Points, in no order, along strands that fork and pass close to each other.
Points whose rows are less than 53.8 apart are linked; no others are. Some points are linked to none.
K_331: [ 21  22 -50  -7  57  58  29  35  35  68]
K_638: [-23  25  25  70  -4 -45 -77   5  -5  -8]
K_771: [-17 -21 -49  19  53   5  18 -17  56  73]
K_814: [-23 -67  22 -30 -40 -33  36 -59 -17 -28]
K_770: [ 15  20 -51   2  67  49  24  31  52  86]
K_192: [  8   4   4   3  12 -22   0  34  -1 -15]
K_642: [ 34  31   7 -24 -13  10  12  53 -21 -45]
K_585: [-42 -38 -49  16  45   5  11 -48  52  66]
K_61: [ 13 -49  42 -33 -49 -36  49 -20 -22 -38]
K_154: [-63 -30 -11  12  22 -12 -21 -54  14  14]
K_442: [ 30  16 -55 -32  49  78  45  35  22  61]
K_701: [-46  -1  36  18 -22 -71 -58 -12 -36 -66]
K_71: [ 32  64  11   5  -6  -6 -31  67 -15 -51]
K_881: [ 30  51 -36  -8  34  54   2  50   4  15]
K_660: [ 68  10 -17 -60 -18  95  69 -14 -33  28]
K_971: [ 35  -6  38 -36 -36 -18  32  32 -34 -52]
K_322: [  1  -2 -48  16  60  23  26  11  56  77]
K_398: [ 30   4  22 -30 -21  -5  24  39 -26 -44]
K_799: [ -5 -18   0 -11  -3 -28  24  14   3  -6]
K_520: [-25  28  38  66 -18 -60 -84   2 -19 -30]
K_909: [ 62  25 -21 -57 -28  89  50   1 -57   9]
K_765: [ 53 -21  -7 -62  -6  62  85 -12  14  37]
K_588: [-28  -6  38  10 -25 -73 -39   6 -40 -69]
K_773: [-21  -3  10  26   7 -47 -36   0  -5 -11]
K_606: [ 42  39 -26 -38  -4  70  28  37 -33   0]
K_949: [ 32  14 -50 -41  34  89  58  24  11  58]
K_684: [ 44 -39  46 -43 -46 -17  59 -15 -15 -33]
K_629: [ 57  25 -11 -48 -28  73  39  22 -53 -13]
K_856: [ -6 -60  37 -27 -43 -44  36 -36 -22 -38]
K_853: [ 66 -42  59 -60 -64 -13  61 -33 -15 -30]
K_484: [-17  33  18  72  -1 -39 -62  17   4  12]
K_543: [-66 -33 -51  34  48  31 -23 -79  70  85]
K_745: [-72 -34 -18   8  25   6 -29 -75  33  22]
K_34: [ 21 -18  53 -27 -53 -38  24  19 -37 -68]
K_95: [ -9 -14  40  -6 -38 -66  -7  14 -40 -70]
K_388: [-67   6  49  36 -21 -43 -98 -36 -32 -49]
K_265: [-25 -39  -8  -6   0 -31  23 -21   5  -2]
K_929: [  7 -21  46 -16 -48 -59  14  15 -38 -68]
K_13: [ 48 -31   3 -49 -14  34  79 -12  15  25]
K_52: [ 52  -3 -21 -55   1  91  76  -4  -8  48]
K_274: [ 28  67   7  28  -2 -13 -48  65   2 -36]
K_802: [-72 -17 -45  56  48  50 -43 -82  75 109]
K_580: [  5  32  20  34  -3 -47 -43  39  -6 -34]
K_160: [-14  22  36  42 -11 -65 -63  26 -22 -53]
K_857: [-36 -51   3 -21 -20 -33  25 -44  -3 -23]
K_675: [-35  -9   3  26  12 -39 -26 -16   3   1]
K_518: [-47 -21  -5  26  19 -26 -27 -39  12  11]
K_958: [ 11  23  11  19   5 -29 -21  40  -4 -23]
K_780: [-25 -78 -56 -19  10  16  69 -64  60  49]
K_47: [ 42  -3 -37 -52  14  95  79   1   9  60]
K_669: [-51  19  47  60 -19 -44 -99 -23 -28 -27]
K_863: [ 24  64  11  49   1 -18 -58  57   5 -14]
K_990: [ 34  48   5  -9 -12   5 -15  64 -23 -52]
K_383: [ 24  62   1  74  15   5 -57  49  35  38]
K_312: [-58  -4  45  24 -17 -60 -79 -26 -39 -64]
K_649: [ 32  46 -34 -28  17  71  13  41 -19  11]
K_45: [ 25  68   9  66   5 -11 -59  56  24   9]
K_430: [-61 -44 -49  18  41  11  -5 -74  51  58]
K_496: [-72 -48 -34  -1  34  19 -13 -85  43  29]

A fork is a point with three links. Follow the links from the first point to the second and name the forks in between, in order.
K_312 / K_580 -> K_520
K_606 / K_13 -> K_52
K_802 / K_771 -> K_430

A fork is a point with three links, a tip a point with one. Leave the first point through the second and follow the links. Name the first fork or tip that comes.
K_442 / K_331 -> K_430
K_398 / K_642 -> K_383
K_265 / K_857 -> K_853
K_929 / K_95 -> K_520
K_154 / K_518 -> K_773
K_881 / K_649 -> K_52
K_660 / K_909 -> K_881

Name the points in between on the shortest way along the links from the first point to the second, in order.
K_990 / K_971 -> K_642 > K_398
K_675 / K_496 -> K_518 > K_154 > K_745
K_274 / K_929 -> K_71 > K_990 > K_642 > K_398 > K_971 > K_34
K_95 / K_638 -> K_588 > K_701 > K_312 > K_388 > K_669 > K_520
K_949 / K_322 -> K_442 > K_331 > K_770
